A landscape with many valleys, sampled at points; each row gives a point and its height.
A ball rolls from a point to the lowest of its 3 nearest points, and stops where none of them is lower. Distance is the straight distance between rows; heights are no part of it.
K721: [131 137 133 149 147 118 137 163 118 126  99  96  99 217 189 120 129  77
 160 133  91]  height 173
K327: [144 163 187 180 132 128 149 123 167 107  97  81 119 190 181 115 134 111
 120 134  81]  height 420
K690: [145 160 141 146 161 118 130 104 153 127 116 140 108 149 149 157 117 105
 128 149 127]  height 456
K104: [136 157 170 183 144 137 138 145 142 113  86 107 113 233 185 110 145  76
 131 133  70]  height 323
K951: [148 148 163 157 132 137 132 141 146 124 101  79 109 193 173 123 137  89
 127 145  91]  height 79
K474: [155 135 189 168  98 136 139 128 148 100  97  51 147 174 173 108 118 111
 132 134  91]  height 302
K631: [115 136  78 122 165 135 132 130 112 130 154 186 119  79  99 120 159  92
 131 115 128]  height 78
K667: [123  63 120  89  90 120 128 140 104 154 151  95 132  76  77 117 123 183
 103  70 174]  height 209
K565: [143 159  82 138 166  96 169 127  94  86 125 182 119 114 114 132 153  91
 176 109 120]  height 305
K970: [108 134 106 119 153 126 123  84 157 138 146 164 120  73 114 118 153 131
 113 122 149]  height 574
K833: [140 148 188 162 107 137 148 133 159 100 101  73 140 164 174 118 113 132
 132 143  90]  height 351
K114: [151 154 157 138 126 121 119 124 147 128 111  99 108 157 148 152 121 117
 128 156 126]  height 644
K494: [110  70 151 116  82 134 108 138 118 171 135 116 160 115 133 119 100 178
 123  97 150]  height 256
K985: [145 174 168 179 157 130 164 109 177 106 124 122 125 151 175 146 114 137
 121 148  74]  height 404
K767: [119 150  68 117 139 105 142 139  93 128 146 181 125  97 100 124 160  84
 157 105 115]  height 175
K860: [120  96 199 153  81 173  98 153 127 128 131 118 184 139 136 120  73 149
  97 121 129]  height 550
K908: [101 118 115 121 135 126 121  84 154 147 141 159 126  83 122 121 134 161
 115 138 142]  height 115
K156: [132 109 171 132  75 135  97 131 125 136 118 112 167 137 139 132  92 164
 131 131 128]  height 152
K120: [121 153 201 163 145 172 147 130 171  88 122 116 146 136 150 133  80 160
 118 167  98]  height 569
K802: [147 160 160 190 169 138 161 115 156 120 105 133 106 203 179 140 142  93
 119 137  78]  height 247
K14: [103  97 143 132 158 171 128  96 163 166 162 172 138  79 125 134 100 179
 114 166 130]  height 370
K121: [145 147 194 168 116 138 136 126 162  99  89  59 138 186 174 100 129 107
 128 135  83]  height 353
K662: [154 118 130 120 117 130 100 151 111 118 107  68 123 183 154 121 112  91
 136 144 140]  height 568
K433: [139  67 116  92  92 118 115 142  89 156 152  90 126  73  57 124 142 169
  94  75 174]  height 283
K229: [140 150  83  86 111  85 138 152  88  99 119  90 125 170 128 125 160  75
 164  96 125]  height 254
K782: [121 143 191 153 118 163 132 131 155 103 124 125 152 136 141 139  91 163
 124 164 107]  height 325
K608: [147 170 154 159 151 119 140 104 166 123 117 128 111 144 162 162 119 118
 128 149 103]  height 549
K73: [105 107 203 149  97 189 112 138 146 127 128 137 170 132 128 133  91 162
 100 135 129]  height 558
K574: [157 108 142 120  93 123  84 126 113 122 101  77 137 164 136 129 113 116
 130 132 153]  height 397
K900: [131  63 129  81  84 109 124 142  88 154 161  92 137  70  76 122 103 183
 102  51 183]  height 282
K933: [109 141  61 106 117 109 126 160  93 137 146 155 126 104 104 115 163  99
 142 111 129]  height 139
K162: [125 117 218 162 101 174 141 144 152  86 113  96 178 153 152 116  68 135
 113 140 130]  height 94
K367: [132 105  61 118 144 146 130 124 116 162 177 155 101  30  72 137 157 118
 102 117 148]  height 636
K832: [138 120 182 145  71 142 114 140 133 110 120  85 175 152 151 128  91 141
 137 133 115]  height 91
K142: [142 157 140 143 164 113 125  80 162 126 130 161 120 117 148 155 118 123
 132 143 117]  height 481
K465: [137 107 118  98 105 124  80 140 109 122 108  95 128 151 118 114 129 114
 120 130 165]  height 204
K633: [143 148  96 148 175  96 194 126 110  98  97 154 103 173 158 131 141  99
 177 120 114]  height 326
K568: [131  80  88  93 108 134 110 157  90 150 146 100 115  89  70 106 162 145
  94 102 157]  height 246
K225: [118 148  87  94 124 105 114 161  99 107 128 124 120 144 122 114 145 100
 140 119 138]  height 201
K143: [115 137 181 146 120 167 121 131 148 124 131 139 154 125 133 141  91 163
 119 166 110]  height 241
K39: [141 146  49  90  96  87 116 148  74 152 132 130 123 128  93 131 185  83
 153  91 118]  height 277
K318: [107 136  81 120 151 128 129 137 101 128 150 173 120  91  96 115 162  97
 128 119 137]  height 61
K827: [149 142 128 151 188 124 153 100 147 114 121 171 108 144 148 163 118  88
 142 136 128]  height 244
K320: [150 149 146 204 184 141 173 120 138 110  91 167 118 229 183 137 147  91
 138 139  68]  height 125
K958: [112 132  50 101 107 102 125 159  82 155 151 143 121  96  95 120 174 104
 142 102 123]  height 174
K424: [108 134 126 125 136 122 113  87 163 148 132 159 129  97 134 128 123 159
 124 143 134]  height 191
K98: [116 104 111 101 113 123 103 125 125 139 125 122 116 111 100 103 156 139
 101 128 162]  height 119
K475: [127  85 113  94 100 127  90 129 101 137 116  98 131 129  99  96 147 139
 107 110 169]  height 181
K251: [106 143  77 109 142 122 123 147 106 123 144 157 117 112 103 110 152 105
 123 123 138]  height 76
K351: [131 146  50 107 113  89 134 145  84 152 137 162 123 104  91 129 180  84
 161 100 117]  height 211
K155: [117 111  98  94 116 126  93 153 102 128 128 115 125 128  98  99 154 122
 112 119 157]  height 86
K375: [124 147 143 132 136 115 113  98 154 141 126 146 122 123 136 144 117 139
 127 152 125]  height 645
K503: [106 105 122 107 116 121 124 107 141 157 132 133 128  90 113 113 137 177
 112 123 155]  height 167
K335: [113  52 137  93  88 119 121 147  95 167 156 100 142  83 107 113  95 181
 107  57 177]  height 356
K338: [127  99  80 103 114 124 140 107 129 150 177 130 116  12  53 149 139 173
 105 111 157]  height 59
K145: [121  71 130 101  85 118 101 127 115 152 116  97 140 122 108 107 135 160
 111  97 171]  height 220
K544: [144 164 153 158 168 117 132  85 172 118 140 163 127 115 164 161 108 136
 132 150  97]  height 664
K113: [146 169 173 176 174 135 160  97 182 100 144 147 132 134 176 149  99 150
 123 150  68]  height 419
K462: [118 114  73 115 139 135 130 135 113 157 161 143 105  66  79 118 169 115
 100 125 143]  height 320
K470: [117 106 136 108 102 118  98 111 136 147 110 121 134 119 119 120 133 161
 118 129 154]  height 218
K949: [119 156 186 155 142 160 134 125 161 107 133 140 146 127 143 140  87 165
 125 169  94]  height 441
K682: [118  98  93 105 122 130 145 103 143 146 168 138 115  31  70 131 147 166
  99 119 158]  height 213
K925: [101  94 174 140 102 175 109 142 136 162 135 140 159 117 129 133  95 177
 109 134 132]  height 512
K186: [137 137  86  85 105  96 113 160  88  92 120  70 127 170 144 112 140  94
 159 104 136]  height 255
K669: [126 157 159 159 166 143 121  97 172 115 145 173 141 106 151 149  87 156
 125 169  84]  height 658
K478: [107 122 125 126 157 127 124  78 167 148 153 175 130  74 138 124 117 161
 130 146 122]  height 158
K148: [123 142 213 154 159 192 127  84 190 111 135 161 161 117 115 137  91 172
  90 167 106]  height 457
K530: [133 153 127 137 173 115 129  93 152 121 123 167 110 128 134 152 126  97
 129 137 137]  height 338
K75: [128  69 115  88  88 115 128 136 103 153 155 101 125  59  61 130 131 182
 101  72 173]  height 260
K481: [153 150  51 112 116  83 132 136  67 151 113 157 107 122  75 141 191  58
 170 104 129]  height 388
K726: [111 132 174 144 138 176 119 113 153 139 143 155 150 112 123 137  93 173
 114 174 110]  height 355
K31: [136 122 124 106 114 123  88 134 120 126 105 110 118 146 123 119 132 117
 119 135 159]  height 133
K897: [135 119 107  94 116 116  89 155  93 102 117  90 126 166 142 112 124 100
 139 131 150]  height 532
K671: [129 135  63  81  91  96  94 163  71 117 137  99 136 138 112 106 165 107
 142  98 127]  height 190
K218: [152 161  73  92 108  77 142 149  85 118 116 118 120 151  99 132 173  72
 158  95 124]  height 100
K659: [117 106 144 113  87 117 100 119 132 152 114 123 143 119 128 125 120 168
 125 126 141]  height 267
K736: [141 137 135 131 140 125 122 155 122 124 105  90 100 186 170 127 122  86
 142 143 125]  height 60
K977: [102  99 104 108 125 133 142 101 146 149 155 139 123  57 101 124 132 182
 106 127 153]  height 242
K150: [137 123 166 135  78 131 102 130 132 126 111  98 160 142 145 131 104 149
 133 134 126]  height 123
K257: [120 115 222 152  97 184 119 139 156  98 114 111 179 144 138 128  68 142
  96 131 141]  height 89
K595: [144 131 146 158 126 139 116 161 120 118  97  61 120 217 187 103 131  74
 151 136  84]  height 235
K518: [114 134 225 152 129 196 126 114 178 105 118 135 167 132 127 137  83 157
  97 153 128]  height 606
K957: [ 94  76 145 119 120 161 128 130 143 170 148 144 140  82 117 132  97 198
 114 135 155]  height 292
K959: [134 129 106 109 124 102 129 163 102 111 107  68 115 201 181 116 128  82
 166 119 124]  height 542
K379: [104 129  66 109 133 126 122 155  97 143 155 153 116  93  94 111 167 106
 123 118 132]  height 102
K714: [141 127 109 103 122 113 108 159 103 109 110  76 117 184 163 116 118  88
 154 134 138]  height 479
K891: [148 148  60  80  89  86  97 152  70 115 130  83 133 158 105 126 175  80
 149  85 127]  height 166
K746: [134 164 183 165 132 142 150 123 164 103 118 100 135 148 167 136 101 149
 128 158  88]  height 460
K619: [130 158 183 150 119 142 132 125 157 107 124 108 142 135 154 138  99 156
 129 163 103]  height 395
K231: [124 150 106 116 152 110 144 155 112 103 115 129 103 162 142 132 123  89
 148 135 138]  height 493
K986: [115  77 185 144  84 171  98 157 119 164 145 122 176 126 132 122  76 162
  91 104 138]  height 548
K540: [137 122 201 160  96 147 145 140 150  87 107  60 169 168 177 107  85 135
 135 143 102]  height 484
K263: [138 175 181 175 145 132 163 112 178 104 113 104 119 164 175 138 123 135
 122 143  73]  height 444
K794: [135 148 104 127 156  94 167 146 112 111 107 130 101 187 165 125 131  90
 163 126 118]  height 261
K402: [132 156  89 129 166 100 173 135 104  91 124 169 115 138 124 133 140  89
 166 117 125]  height 278
K768: [135 140 144 117 116 119  95 123 142 131 106 108 120 147 136 135 127 124
 126 147 149]  height 286
K332: [125 138 104  96 128 115 108 158 105 104 117 112 115 161 133 118 130  99
 137 132 149]  height 389
K378: [144 168 171 162 134 123 147 115 162 119 111 101 112 161 166 144 125 123
 125 143  92]  height 482
K955: [130 148  95  97 131 101 131 164 101 101 117  98 116 175 149 119 128  90
 157 119 137]  height 600
K460: [122  99  69 109 120 138 126 137 110 155 160 126 104  58  68 126 168 134
  96 117 153]  height 559
K53: [115 121  93 121 157 137 134  96 144 139 160 160 112  54  98 119 164 125
 105 112 147]  height 557
K461: [ 98  74 131 103 108 136 133 130 130 161 142 128 134  82 109 127 110 195
 113 115 162]  height 198
K54: [144 160  73  84 100  83 121 152  78 123 125 114 125 146 102 130 173  79
 156  95 122]  height 212
K295: [124 154 142 143 156 114 121  81 164 133 136 170 127 107 146 151 111 144
 129 148 115]  height 422
K258: [124 160  76 125 151 102 152 140  99 103 133 172 122 116 113 127 150  92
 160 114 129]  height 308
K177: [116  84 124  95  96 117 125 122 127 156 137 109 127  86  89 112 140 174
 102  97 166]  height 81
K350: [117 146 109 129 171 124 124 105 142 121 133 176 114 105 118 129 141  98
 117 127 143]  height 54
K141: [136 149 134 127 146 119 127 135 131 121 109 120  99 168 150 141 121  93
 133 147 137]  height 287
K807: [135 146 163 134 106 124 111 115 147 129 116 111 139 136 143 141 112 151
 135 152 121]  height 215
K656: [135 154  98  94 125  89 152 156 101 101 112  90 113 181 149 119 146  82
 166 110 125]  height 412
K438: [165 158 151 178 176 127 162  91 165 121 125 147 112 158 168 163 124 104
 123 140  96]  height 234
K858: [113 127 107  98 130 122  96 141 117 122 115 126 115 137 111 113 144 114
 114 135 157]  height 52
K154: [150 105 153 117  76 122  84 120 118 131 104  90 150 152 136 123 113 135
 129 127 147]  height 340
K996: [125 145 195 158 108 148 138 140 154  94 115  88 158 150 158 126  92 150
 129 154 104]  height 451
K815: [150 138 174 178 120 147 118 145 141 109  84  62 128 219 185  93 141  75
 132 132  80]  height 313
K707: [107 126  87 112 140 138 122 133 118 141 148 148 108  91  86 109 166 120
 105 125 152]  height 103
K710: [124 127 199 154 160 188 129  84 184 132 147 172 159 100 113 136  92 164
  92 172 101]  height 448
K597: [115 139 110 114 146 120 113  98 148 131 127 157 114 110 118 128 140 117
 113 134 155]  height 77
K549: [160 165 162 189 176 133 170  90 176 116 121 143 119 168 181 153 132 113
 121 135  76]  height 252
K8: [144 137 175 144  89 134 121 133 141 120 109  90 152 145 151 135 106 144
 132 147 114]  height 124
K342: [146 146 154 159 150 129 144 135 143 132 102 102  96 196 170 138 130  88
 134 142 101]  height 219
K450: [158 152 141 169 184 123 160 104 151 124 121 148  99 170 165 164 123  91
 131 140 108]  height 162
K488: [152 152  56 129 128  85 149 124  77 142 123 176 117 105  83 141 185  77
 182  98 126]  height 364
K34: [116  82 171 134  73 152  95 148 116 153 132 117 175 129 139 124  83 158
 115 109 133]  height 531
K298: [101 120 217 153 121 196 123 114 170 129 131 143 170 127 120 142  92 168
  95 142 128]  height 582
K88: [117 158 162 147 143 141 119 104 161 128 140 151 142 116 141 147  93 162
 129 170 100]  height 762
K171: [108 137 154 133 122 136 109 109 149 142 132 146 139 109 139 137 107 169
 135 157 113]  height 477
K602: [134 152 104 134 183 116 155 126 116  95 127 169 111 138 131 138 123  91
 153 126 137]  height 231
K69: [143 148 159 173 149 136 142 145 138 124  95 102 106 211 178 128 137  81
 133 139  84]  height 221
K288: [122 141 183 158 166 180 119  98 175 124 152 171 150 110 127 141  87 164
 103 176  96]  height 459
K963: [114 135  50 120 136 118 140 141  86 162 162 174 118  75  97 118 168  97
 153 106 121]  height 82
K100: [117 104  81 101 120 132 116 148 107 150 144 120 112  94  81 107 167 129
  95 119 154]  height 361
K41: [123 141  84  84 111 106 103 165  88 104 127 101 130 155 125 104 136 104
 143 118 138]  height 268
K550: [137 148 123 141 172 116 153 134 126 116 112 144  94 168 153 145 120  90
 145 141 130]  height 205
K504: [131 144 105 143 170 101 173 142 116 110 103 136 100 189 169 132 126  90
 166 127 118]  height 222
K247: [150 148  84 150 176  91 192 121 106  85 110 164 113 147 146 133 149  97
 180 112 116]  height 385
K838: [123  94  89 101 110 132 126 130 115 151 149 108 110  67  68 122 162 154
  91 111 157]  height 350
K693: [132  89 146 113  76 120  93 120 122 150 110 106 150 133 129 120 115 157
 126 113 150]  height 374
K850: [167 154  61 133 131  83 148 127  77 124 104 163 115 121  85 145 185  67
 181 106 121]  height 341
K287: [132 153  95 106 146  92 163 147 108 101 115 123 105 169 146 124 134  87
 164 119 129]  height 533
K334: [139 148 115 149 191 122 168 116 129 102 120 161 100 158 152 148 123  88
 149 136 128]  height 163
K180: [147 168 166 153 129 126 135 107 164 124 118 113 122 144 156 153 111 137
 129 154 103]  height 553
K978: [123 140 128 114 125 115 102 111 138 131 114 132 113 132 120 127 136 124
 123 143 155]  height 157
K658: [103 115 161 144 153 176 117 103 164 159 154 167 145  92 122 136  98 179
 111 165 108]  height 414
K758: [116 127 176 137  99 150 111 137 142 130 126 127 161 129 140 137  94 165
 131 151 116]  height 137
K905: [127 113 203 147  85 167 124 149 135  94 119  92 188 150 149 120  72 139
 120 132 120]  height 66
K975: [134 147 126 123 148 114 119 130 132 119 115 131 106 154 135 140 122  98
 125 146 149]  height 434
K387: [134  94  85 100 109 125 132 124 116 154 163 121 109  45  53 138 152 167
  88 110 161]  height 214
K423: [104 111 195 148 128 198 121 113 161 156 140 156 161 104 114 141  98 175
  94 152 124]  height 624
K25: [122 144 130 134 161 120 118  81 164 134 139 170 121  95 139 142 127 141
 125 141 127]  height 296
K20: [155 133 127 200 194 137 178 116 133 107  94 176 112 211 187 140 145  95
 154 145  76]  height 87
K980: [112 133 118 113 136 120 112  93 149 137 131 145 118 104 112 120 139 137
 111 136 153]  height 65
K134: [158 161  81 139 152  86 177 123  94  92 116 165 114 134 112 129 160  82
 178 107 119]  height 318
K730: [120  91 132 105  94 121  95 122 124 148 114 114 134 122 110 109 134 159
 118 111 162]  height 170
K198: [110 111 107 107 125 130 120 115 130 147 136 128 112  88  89 112 161 142
  99 120 155]  height 151
K657: [118  91 116  90 105 122 105 131 119 146 122 108 126 118  98 107 154 147
 105 109 166]  height 146
K700: [104  65 135  94  93 122 129 135 117 159 141 107 135  85 105 118 113 189
 109  87 167]  height 142
K843: [130 154  93 118 159  98 164 147 107 101 121 145 111 150 135 133 127  89
 158 122 132]  height 407
K61: [104  87 161 125 103 161 110 144 133 169 137 139 156 108 126 132  96 182
 113 129 144]  height 429
K950: [126  73 143 106  72 121  96 123 112 158 124 106 154 127 126 106 111 164
 123  90 164]  height 304
K313: [115  85 110  98 100 122 141 125 127 149 156 115 122  57  79 132 131 188
  99 103 168]  height 177
K169: [135 107  71 108 122 134 137 110 125 155 174 134 105  23  57 143 156 148
  94 118 155]  height 58
K46: [157 124 153 151 115 140 111 148 122 122  99  57 121 195 172 120 129  83
 142 140 109]  height 245
K15: [136 134 120 109 134 114 118 157 114 112 110  89 112 179 159 129 117  90
 149 138 137]  height 342
K909: [111 120  62  96 110 117 110 173  82 146 152 125 121 101  93 108 171 119
 125 112 127]  height 199
K816: [115 155  67 103 119  93 137 153  88 126 140 157 125 116 104 124 163  91
 152 109 123]  height 165
K940: [104 132 139 134 143 138 117  94 161 145 144 164 137  96 140 136 108 164
 130 154 116]  height 264
K60: [136 143  52 133 136  99 140 119  86 143 135 191 118  83  95 135 182  89
 186  97 116]  height 396
K500: [100 110 155 143 128 165 115 120 149 154 142 157 144 104 126 134  99 178
 118 159 121]  height 483
K696: [127  82  87  92 107 132  94 161  72 140 138  88 124 114  83  91 158 138
 103  96 149]  height 129
K242: [ 99  82 115 113 142 150 151 105 150 149 169 151 132  53 105 129 103 191
 113 139 155]  height 349
K397: [119 115  51 119 140 139 136 143  96 164 172 158 107  53  84 128 164 102
 125 118 139]  height 497
K884: [115 145  94 103 142 118 121 156 110 112 129 144 112 137 114 120 137  96
 133 129 147]  height 120
K286: [147 142  98 148 186 101 187 125 116  92 108 166 105 159 154 135 135  96
 173 125 117]  height 367
K483: [154 163  71 109 122  77 152 138  85 117 119 138 120 134  96 133 171  69
 166 100 125]  height 224
K576: [155 129 165 132  94 127 104 123 135 122 102  83 131 155 145 138 118 124
 133 141 129]  height 187
K132: [115  89 194 145  85 174 104 151 128 145 134 126 177 128 131 125  88 158
  97 121 129]  height 544
K587: [140 145 144 170 170 131 157 138 135 127 103 129  99 199 168 144 129  85
 139 138  97]  height 200
K165: [136 116 146 113  95 118  91 122 132 134 106 106 129 147 129 125 124 138
 130 142 149]  height 251
K10: [123 104  88 106 123 135 135 116 128 151 156 126 110  56  68 124 164 148
  93 119 158]  height 365
K259: [126  92  63  83  90 119  84 164  54 145 148  84 127 115  90  94 163 133
 119  93 135]  height 67
K672: [105 109 103 110 129 127 137 101 146 150 150 134 117  70 101 117 150 161
 106 125 156]  height 197
K199: [120 128 189 148  91 162 115 140 140 115 121 119 171 135 140 131  85 161
 125 147 116]  height 101
K404: [161 127 173 150  93 135 121 129 143 111 105  59 145 168 162 126 116 117
 134 140 111]  height 240
K127: [113 138  95 119 159 129 121 111 131 130 144 164 116  95 105 114 155 109
 110 124 149]  height 68
K917: [114 131  82  91 117 110 100 162  95 116 132 124 127 134 108 105 153 105
 125 117 141]  height 122
K279: [ 97 103 129 118 120 137 125 106 145 158 142 142 138  89 124 123 119 185
 123 145 140]  height 239
K463: [ 99  88 110 101 120 134 147 117 138 150 163 136 124  49  93 130 116 198
 106 124 161]  height 303
K626: [149 146 174 147 102 125 126 125 150 116 108  86 132 152 158 139 114 133
 135 153 103]  height 168
K278: [128 120 155 123  85 122  95 121 133 137 110 115 144 135 138 131 115 155
 131 136 138]  height 186
K753: [138 144 123 173 173 119 175 137 123 129  98 145 100 208 179 130 130  87
 161 134  94]  height 143
K341: [113 135 201 154 146 192 123 106 172 125 139 160 157 118 117 138  93 167
 100 168 111]  height 473
K648: [135 169 179 169 157 147 152 116 170  95 135 130 132 131 164 144  88 158
 127 163  77]  height 552
K140: [111 111  96 115 145 130 145  85 155 143 168 150 119  38 102 116 147 156
 104 122 146]  height 589
K384: [121 116  82 121 151 140 132 106 136 152 163 149 108  47  88 121 165 125
  98 115 148]  height 521
K635: [143 158 184 170 182 168 139 108 179  91 143 157 140 121 153 140  78 154
 106 176  76]  height 625
K422: [135 139 105 111 141 106 141 163 110 110 111  95 104 192 172 125 129  84
 163 128 122]  height 520
K718: [143 155  69 131 148  98 156 127  87 100 134 186 123 104 101 136 165  85
 174 105 115]  height 310
K501: [ 98  93 119 124 149 150 137 100 158 160 159 160 132  68 124 123 107 184
 121 147 134]  height 317
K505: [102  63 156 120  93 147 119 148 123 174 147 128 148 106 133 129  94 186
 106 111 156]  height 327
K410: [119 150  96 128 169 121 137 118 120 111 135 182 113 114 115 130 141  88
 134 127 143]  height 41
K7: [122  80 105  95 108 132 106 144 107 146 130 101 122 104  83 104 158 148
  95 107 164]  height 193
K103: [135 163 158 147 142 124 127  96 162 128 131 147 133 121 151 157 106 143
 129 155 103]  height 685
K479: [118 159  97 115 153 112 135 141 108 108 123 151 108 145 128 130 130  91
 139 129 140]  height 210
K947: [157 166 166 178 176 127 170  91 174 104 132 144 122 147 179 158 110 126
 119 140  75]  height 324
K852: [144 153  71  78  97  95 110 155  77 103 124  77 131 162 122 119 166  83
 153  82 131]  height 80
K537: [121  99  82 104 129 135 146 100 142 138 189 151 126   4  71 139 124 179
 107 117 154]  height 250
K116: [114 129  62  84 104 105 101 171  77 132 140 116 129 122 100 105 166 111
 129 107 128]  height 159
K692: [107 122 144 121 103 122 104 115 143 151 122 133 137 117 130 131 123 169
 128 143 139]  height 322
K830: [142 149 132 144 165 121 145 135 134 126 111 120  95 176 162 147 123  86
 136 145 124]  height 63
K23: [128 164  72  96 116  85 143 154  95 108 125 125 124 148 113 126 152  85
 158 108 126]  height 309
K760: [119 143 187 159 149 180 124 114 167 113 138 153 154 117 129 143  84 165
 112 177 102]  height 485
K56: [109  84 166 130  83 149 105 140 128 163 132 130 163 120 136 126  96 180
 127 122 135]  height 502
K720: [130 140 120 136 148 111 161 154 118 124  98 112 100 204 175 126 124  85
 160 129 108]  height 118
K305: [132 148 115 127 168 108 155 145 115 112 113 129  99 178 156 139 123  89
 152 137 132]  height 352
K283: [132 160 180 164 165 160 141 111 168 101 146 149 143 118 146 143  86 161
 117 174  84]  height 570
K268: [163 149 155 201 189 143 178 104 163 114 106 158 115 198 178 149 146  94
 128 135  78]  height 184
K193: [113 104 226 154  89 186 109 135 160 119 124 126 180 138 133 127  77 149
  73 112 146]  height 109
K164: [142 154  89 122 149  80 183 135 103  95 110 140 105 160 137 127 153  91
 173 114 123]  height 726
K995: [122  88 149 108  81 121  96 126 121 159 119 111 151 124 126 116 118 172
 125 108 152]  height 329
K948: [121 120 181 154 162 188 120  92 173 148 153 175 152  91 112 138  94 168
 104 168 104]  height 439
K546: [148 137 121 172 193 127 177 119 131 112 114 164 104 182 174 149 126  92
 152 136 109]  height 92
K451: [142 141  46  83  87  86  94 151  73 148 129 108 129 134  94 124 186  86
 147  88 124]  height 253
K275: [113  61 143 101  85 121 119 135 115 162 139 105 146 104 117 112 110 178
 114  80 167]  height 185
K136: [124 121  79  85 100 110  89 165  72 109 133  96 136 148 117  98 144 114
 135 108 141]  height 217
K316: [169 158  70 137 149  84 161 120  90  98 115 171 118 109  94 141 174  80
 183 102 113]  height 319
K727: [140  94 144 109  81 123  78 120 115 142 105  97 146 145 121 114 120 139
 126 114 164]  height 405
K234: [106  83 129 102  95 117 113 121 129 155 133 120 135 102 113 113 133 179
 120 107 160]  height 116

For each start below, name the point where the ball stops.
K977 | K410
K53 | K410
K669 | K199
K148 | K980
K60 | K318
K481 | K318
K39 | K318
K288 | K980
K341 | K980
K544 | K980
K500 | K199
K231 | K318
K746 | K199
K690 | K546
K671 | K858

Call two points neighbours if one is among the 3 nearest of the other. Go from one point of each pair to the other, from neighbour to neighbour, staying as low as possible. Name the highest point that can't be avoided.
K218 and K177 | K54
K852 and K20 | K602
K951 and K830 | K342
K852 and K318 | K671
K980 and K318 | K631
K980 and K410 | K597
K199 and K905 | K156
K259 and K858 | K116

Write out the way that a ball takes from each point below.
K760 | K949 > K782 > K143 > K758 > K199
K120 | K782 > K143 > K758 > K199
K608 | K690 > K530 > K827 > K450 > K546
K242 | K977 > K672 > K198 > K707 > K127 > K350 > K410
K423 | K726 > K143 > K758 > K199
K140 | K672 > K198 > K707 > K127 > K350 > K410
K103 | K295 > K25 > K424 > K908 > K980
